Points on a hilly landscape, in no order, each with its height.
A ball rolls from a point to the lowest of its 2 nearest points, and stops where none of them is lower. Distance is the straight distance between rows; heights are no part of it.
minon (h 527): [165  95 132 108 148  66 126 132 139 116 160  88 181 127 115 157 121 145
 147 119 122]
rabeb (h 281): [118 133 171 114  74 107 130 102 125 113 132 114 134  66 146 170  80 157
 152 125 135]
daba (h 200): [136 110  90 133 147 141 131 114 132 122 183 130 181 141 121 123 132 108
 131 108 124]
saguf (h 399): [144 143 105  98 126  89 134 197  93 142 112 130 111 173 131 115 130 174
  94  75 150]
Rotut (h 376): [125 124 111  92 124  57 121 103 152  98 102 115  88  92  76 144 130 151
 115 114  96]
Nered (h 239): [111 126 107 100 106  98 118 164  82 111  80 127  50 139 139 112 109 142
  92  74  96]
vumig (h 312): [124 141 153 144 121 166 137 130 151 143  99 146  99 116 105 119 156 112
 143 180 137]
riba (h 673): [ 98 150 134 103 122  84  94 134 141 165  94 124 121 146 152 176  88 166
 101 124  99]
gatu (h 80): [104 138 140 173 134 129 130  71 136 126  89 129 145 143 140 143 142 145
  63 162  82]
Mavud (h 302): [ 70 156 153 178  93 145 120 106 107 117  95 151  80 148 209 125 104 114
 115 114 126]
bupid (h 132): [119 180 185 147  88 143 144 133 112  80 106 134  63  75 147 127 104 170
 141 146 158]
Negub (h 584): [143  86 136 133 147 127 149 115 136 108 108 135  90 151  87 125 162  61
 111 128  84]
vud (h 343): [140 140 156 141 167 167 153 132 173 146 127 139  97 108  72  98 175  70
 162 169 164]
faf (h 149): [138 129  98 122 156  99 135 159 105 113 138 131  91 181 142  85 165  98
 148  84 168]
furim (h 216): [130 160 119 148 129 153 142 113 124  99 131 143  66 126 104  63 162 102
 142 119 173]
luf (h 129): [157 104 108 153 152 187 144 122 134 143 186 128 221 134 145 136 114  82
 143 137 125]
laral (h 504): [153  97 131 111 164  87 133 140 150 148 137  95 162 128  90 172 125 114
 131 162  97]
tize (h 226): [179 133 160 139 139 157 164 158 130 112 154 138 118 124  75 113 179 143
 166 163 157]
Soge (h 590): [146 131 173 153  93 121 139  96 143  97 140 108 202  77 136 164 128 166
 134 155 141]
peras (h 632): [137 110 105 100 124 109 102 151 104 155 117 112 197 189 126 142 125 166
  78 112  68]
Fikam (h 245): [118 146 110 152 160  91 117 103 147 150 136 125 150 195 167 123 138 122
  75 117 127]
sazu (h 569): [174 103 170 123 108  85 137  74 136  89 161  85 235  82 136 159 120 167
 149 130 153]
Piz (h 666): [134 118 134 167 185 170 142  96 186 169 136 128 157 142 123 126 153  56
 118 178 134]
Sunid (h 366): [143 100 143 137 157 135 123 104 178 152 155  89 194 107 136 205  77  97
 142 154 111]
ruli (h 501): [ 97 118 124 131  80 134 118  83 142  92 137 144 106  83 127 127 105  91
 148 109 123]
pegov (h 667): [109 130 141 107 146 111  85 163 123 204  92 125 145 176 173 162  89 173
  75 147  98]
sak (h 565): [140  99 126 147 139  90 161  93 129  67 130 113  97 153 104 136 147  59
 129 105 109]
rete (h 397): [128  96 107  87 109 117 132 111 131 106 103 134 112  79  62 141 131 128
 131 116  78]
pem (h 435): [129 117  87  79 146 125 112 111 163 143 154 112 193  33  82 162  96 133
 152 133 106]
migi (h 291): [162 121 147 139 159 199 150 145 134 153 149 145 133 118  79 116 170 100
 181 175 138]
buk (h 146): [142 138 104 108 159 137 127 194 105 163  90 138  47 171 100  76 171 142
 153 139 149]
Fif (h 549): [150 109 120 128 166  59 155 113 144  88 150  99 144 138 108 145 151  99
 130 102 118]
lur (h 209): [121 130 157 129  66 146 133 127  82  84 121 134 136  83 144 124 102 196
 127 102 128]
meled (h 419): [131 107  84  79 148 143 128 123 151 137 132 125 154  78  65 145 126 122
 125 142  78]
perus (h 480): [140  99 138  99 167  66 116 183 151 158 144  91 137 154 115 178 103 111
 167 131 107]
Memu (h 431): [156 181 140 101 153  66 140 171 134 150 129 120 122 151 130 134 150 206
 107 119 188]
fub (h 337): [114 126 122 167 117  93 121 114 136  86  86 124  32 131 139 129 108  77
 116 100 113]
peb (h 130): [157 114 135 134 173 113 145 163 137 155 109 141  97 169 106 101 188  99
 155 163 154]
saf (h 262): [134 120 109 134  98 151 138 114  90 101 165 143 197 159 151  96 138 155
  98  96 139]
romud (h 124): [151 116 150 175 156  87 138 127 134 138  77 114  47 174 139 119 165  65
 127 138 152]
tola (h 265): [124 117  80 143 172 127 113 107 140 154 143 124 200 183 156 125 139 136
  78 135 102]
zifol (h 481): [112 107 118 130 115 120 105 122 149 131 138 125 114  99 120 157  87  82
 142 123  94]
tefur (h 119): [146 136  92 106 155  88 122 169 114 130 118 125  63 143 101 104 156 131
 151 101 142]
Nis (h 346): [150  93 129 150 173 219 152 138 151 172 161 131 165 134 116 113 147  55
 176 165 158]
dusu (h 133): [118 167 161 142 106 203 130 136  97 136 158 161 108 155 176  67 131 121
 154 131 181]
zasiv (h 158): [146 116 139 127 117 116 128 169 109 132 101 144  69 123 100 122 156 144
 152 126 123]
vuvor (h 231): [ 87 129 119 120  89 122 113 126  82 105  84 143  86 139 171 123  99 161
  83  98  68]
movo (h 380): [135 131 107  95 103 117 115 193  66 145 127 147 168 172 146 147 130 181
 108  64 143]
Gef (h 264): [116 146 158 164 119 174 142 103 149 108 106 156  58 108 115 102 146  72
 141 137 151]
fidot (h 185): [121 155 100 130 141 179 134 134 120 128 113 140  81 148 106  12 176  94
 145 139 168]
ragaz (h 166): [ 80 189 160 112  73 156 127 128 106  82 102 136  79  69 143 111 109 204
 119 127 129]
luz (h 641): [137  83  93  90 154 124 112 140 120 163 145 115 197 149 127 161 107 143
 116 119  76]
zariv (h 210): [ 79 162 115 128  88 141 113 123  94  97  83 145  51  94 163 111  89 136
 106  85 111]
gipu (h 398): [141  98 130 120 115 109 129 105 176 139 174 105 179  80 123 193  54  83
 184 133 111]
Rodi (h 165): [142 170 104 121 156 143 130 150 114 139  84 134  36 155 115  33 176 123
 142 133 181]
vamod (h 697): [ 83 141 147 144 147 237 117 127 160 200 115 151 150  98 147 119 116 111
 131 199 118]
minit (h 604): [141 166 122 139 187 123 130 142 183 152 163 118 164 131 117 126 160 130
 140 162 182]
nez (h 518): [100 139 116 151  67 177 141  80 112  61 148 147 130  75 132  93 110 104
 135 101 138]
tof (h 180): [130 122  93 123 137 108 146 130 102  96 175 127 136 157 123  92 146  96
 146  83 142]
rusi (h 143): [175 134 129 109 142 123 156 169 114 105 190 123 161 128  95 121 155 154
 169 139 168]
Vefo (h 280): [ 90 111 155 151  75 150 110 106 104 124 113 146 124 140 186 153  93 108
 116 118  89]
gez (h 547): [132 159 115 128 108 122 127 106 114  85 163 143 125 110 125 114 127 153
 122 108 165]
dep (h 211): [136 157 106  97 182 172 126 159 151 175 137 143 112 132  76  80 192 132
 151 185 164]
mub (h 225): [171 121 198 184 136  93 146 146 146 141 137 122 107 155 144 161 133 107
 160 156 163]
kasom (h 329): [144 100 110 125 144 168 125 122 159 157 146 106 214  98 116 169  94 128
 119 157 104]
povu (h 612): [131  80 133 122 113  78 121 132 100 111  95 110 130 178 125 155 131 150
 102 121  87]
fipep (h 650): [122  95 109 129 134 169  96 155 111 181 138 139 181 154 161 151 101 140
 130 125  96]
ravon (h 201): [106 149 116 146 142 102 125 108 140 131 111 142  93 150 160 125 133 127
  89 129 135]
doz (h 443): [102 111 114 135 102 187  96 120 141 154 169 143 135  71 128 152  81  53
 190 131 129]
tuti (h 79): [120 174 159 143 100 168 132 144 106 102 129 135  79 124 154  95 122 131
 128 132 164]
fumo (h 600): [153  63 121 130 131 102 136 135 105 106 107 124 113 180  99 136 123  85
 122 119  65]
nuf (h 323): [ 91 171 121 107  89  91 126  60 157  78 149 122 120  43 121 129  98 135
 143  98 160]
dunu (h 357): [116 136 111 111 116  78 129  99 131  81  85 112  55 107 109 131 125 111
  93  95 102]
Zef (h 303): [ 80 174 165 113  77 106 119  72 159  94 141 127 137  33 157 149  74 165
 144 122 148]
pur (h 351): [116 125  77  78 114  85 114 106 147 114 136 107 171  90 107 138 106 161
 107 100 116]
Fimog (h 635): [145 138 132 162 202 128 162 108 195 137 169 103 153 138 102 132 171  71
 128 163 163]
mup (h 167): [156 135 153 177 158  82 133 143 150 136 126 123  68 155 145 129 151  73
 180 131 186]
kila (h 344): [ 84 172  94  96 104  99 110  80 150 111 145 131 145  74 113 135  98 164
 102 105 139]
Mozu (h 420): [122 100 111  93  96 143  96 132 146 148 173 126 151  64 129 177  53  95
 194 114 126]
sura (h 566): [143 156 138 144 130  99 131 119 139 123 151 124 148 131 138 141 129 164
 124 135 159]
fule (h 442): [146  87 111  84 115 109 108 169 119 156 176 115 152  96 116 168  90 132
 185 103 122]
zun (h 221): [140  93 118 141 104 112 141 124  94  85 160 134 145 157 150 117 128 127
 110  74 112]
Vire (h 413): [147 148 155 123 120  70 128 191 109 137  95 115  92 161 146 149 137 193
 110 116 164]
mepev (h 318): [115 138 150 167 103 109 130 117 105 106 102 134  43 138 188 109 112 111
 110  88 141]
napi (h 622): [123  87 114 118 139 113 119 136 108 170 103 116 150 194 138 147 133 127
  79 145  67]
Baru (h 686): [115 140 113 153 170 212 136  96 162 187 128 137 169 125 124 118 135 101
 124 191 128]
pekal (h 660): [121 116 143 132 142 153  83 164 134 205 110 133 177 161 178 187  77 147
 109 166  95]
ran (h 82): [140 114 155 145 164 137 139 134 143 159  57 133  65 177 118 102 180  69
 141 176 139]
lapus (h 324): [120 115 139 144 130 176 133 135  84 153 130 142 172 204 155  88 165 148
  92 133 136]
Kekom (h 460): [114 116 128 102 127 107  95 163 135 153 134 127 141 126 136 156 103 128
 157 129 113]
fon (h 250): [119  95 167 144  55 145 124 114  95  98 108 137 154  96 164 155  88 146
 128 111  91]
fodis (h 328): [134 141 109 111 120 116 131 104 136 106 146 104 195  89 104 125 143 184
 115 132 116]
Zam (h 533): [112 145 102 128  90 135 138 101 106  68 195 123 150 101 136  98 104 113
 149  84 157]
Reg (h 282): [137 135 117 133 155 155 137 102 156 132 146 120 200 107  93 141 144 144
 102 170 100]
gurik (h 352): [144 129 131 114 131 155 132 175  84 154 141 154 165 183 143 118 154 180
 100 115 153]
nos (h 217): [129 104  93 112 111 135 125 156  77  88  84 142  41 133 101  97 138 137
 120  90 110]
vazu (h 190): [ 50 175 136 115  68 178 133 144  92 107  83 156  71 103 182 106  98 178
 107 101 115]
votus (h 188): [137 102 119 162 155 149 138  88 140 144 126 126 162 156 134 124 141 109
  85 147  88]
panik (h 151): [107 156 165 169 129 130 139  74 157 117  97 135 112 131 145 136 137 111
 101 154 121]
fidi (h 585): [143 158 129 139 160 120 127 134 138 168 137 130 142 154 137 124 167 147
 108 156 153]
pud (h 191): [111 138 104 100 119 135 111 165 106 138  76 158  37 115 101  97 136 143
 134 127 115]
pilo (h 172): [160 134 109 115 182 133 150 155 122 152 119 131 103 161  86  65 218 140
 124 157 152]
fud (h 548): [162 107 162 101 115  41 133 103 135 102 153  86 189 100 133 171  97 173
 142  99 145]
meru (h 246): [107 142 175 129  77 152 117 140  99 130 124 137 154  82 159 152  99 189
 143 141 152]
ludi (h 296): [118 126 126 133 103 185 114 127  91 123 118 145 177 160 142  95 133 169
  88 125 102]

Two balls start at each pair of points below. Name the first point that both come to, or write never.
meled / Fif => never
Baru / pekal => Kekom
luz / riba => Kekom

Where does a ball stop that starts at each point below?
Memu => tefur
Vire => tefur
sazu => Reg
zifol => Reg
pegov => Reg
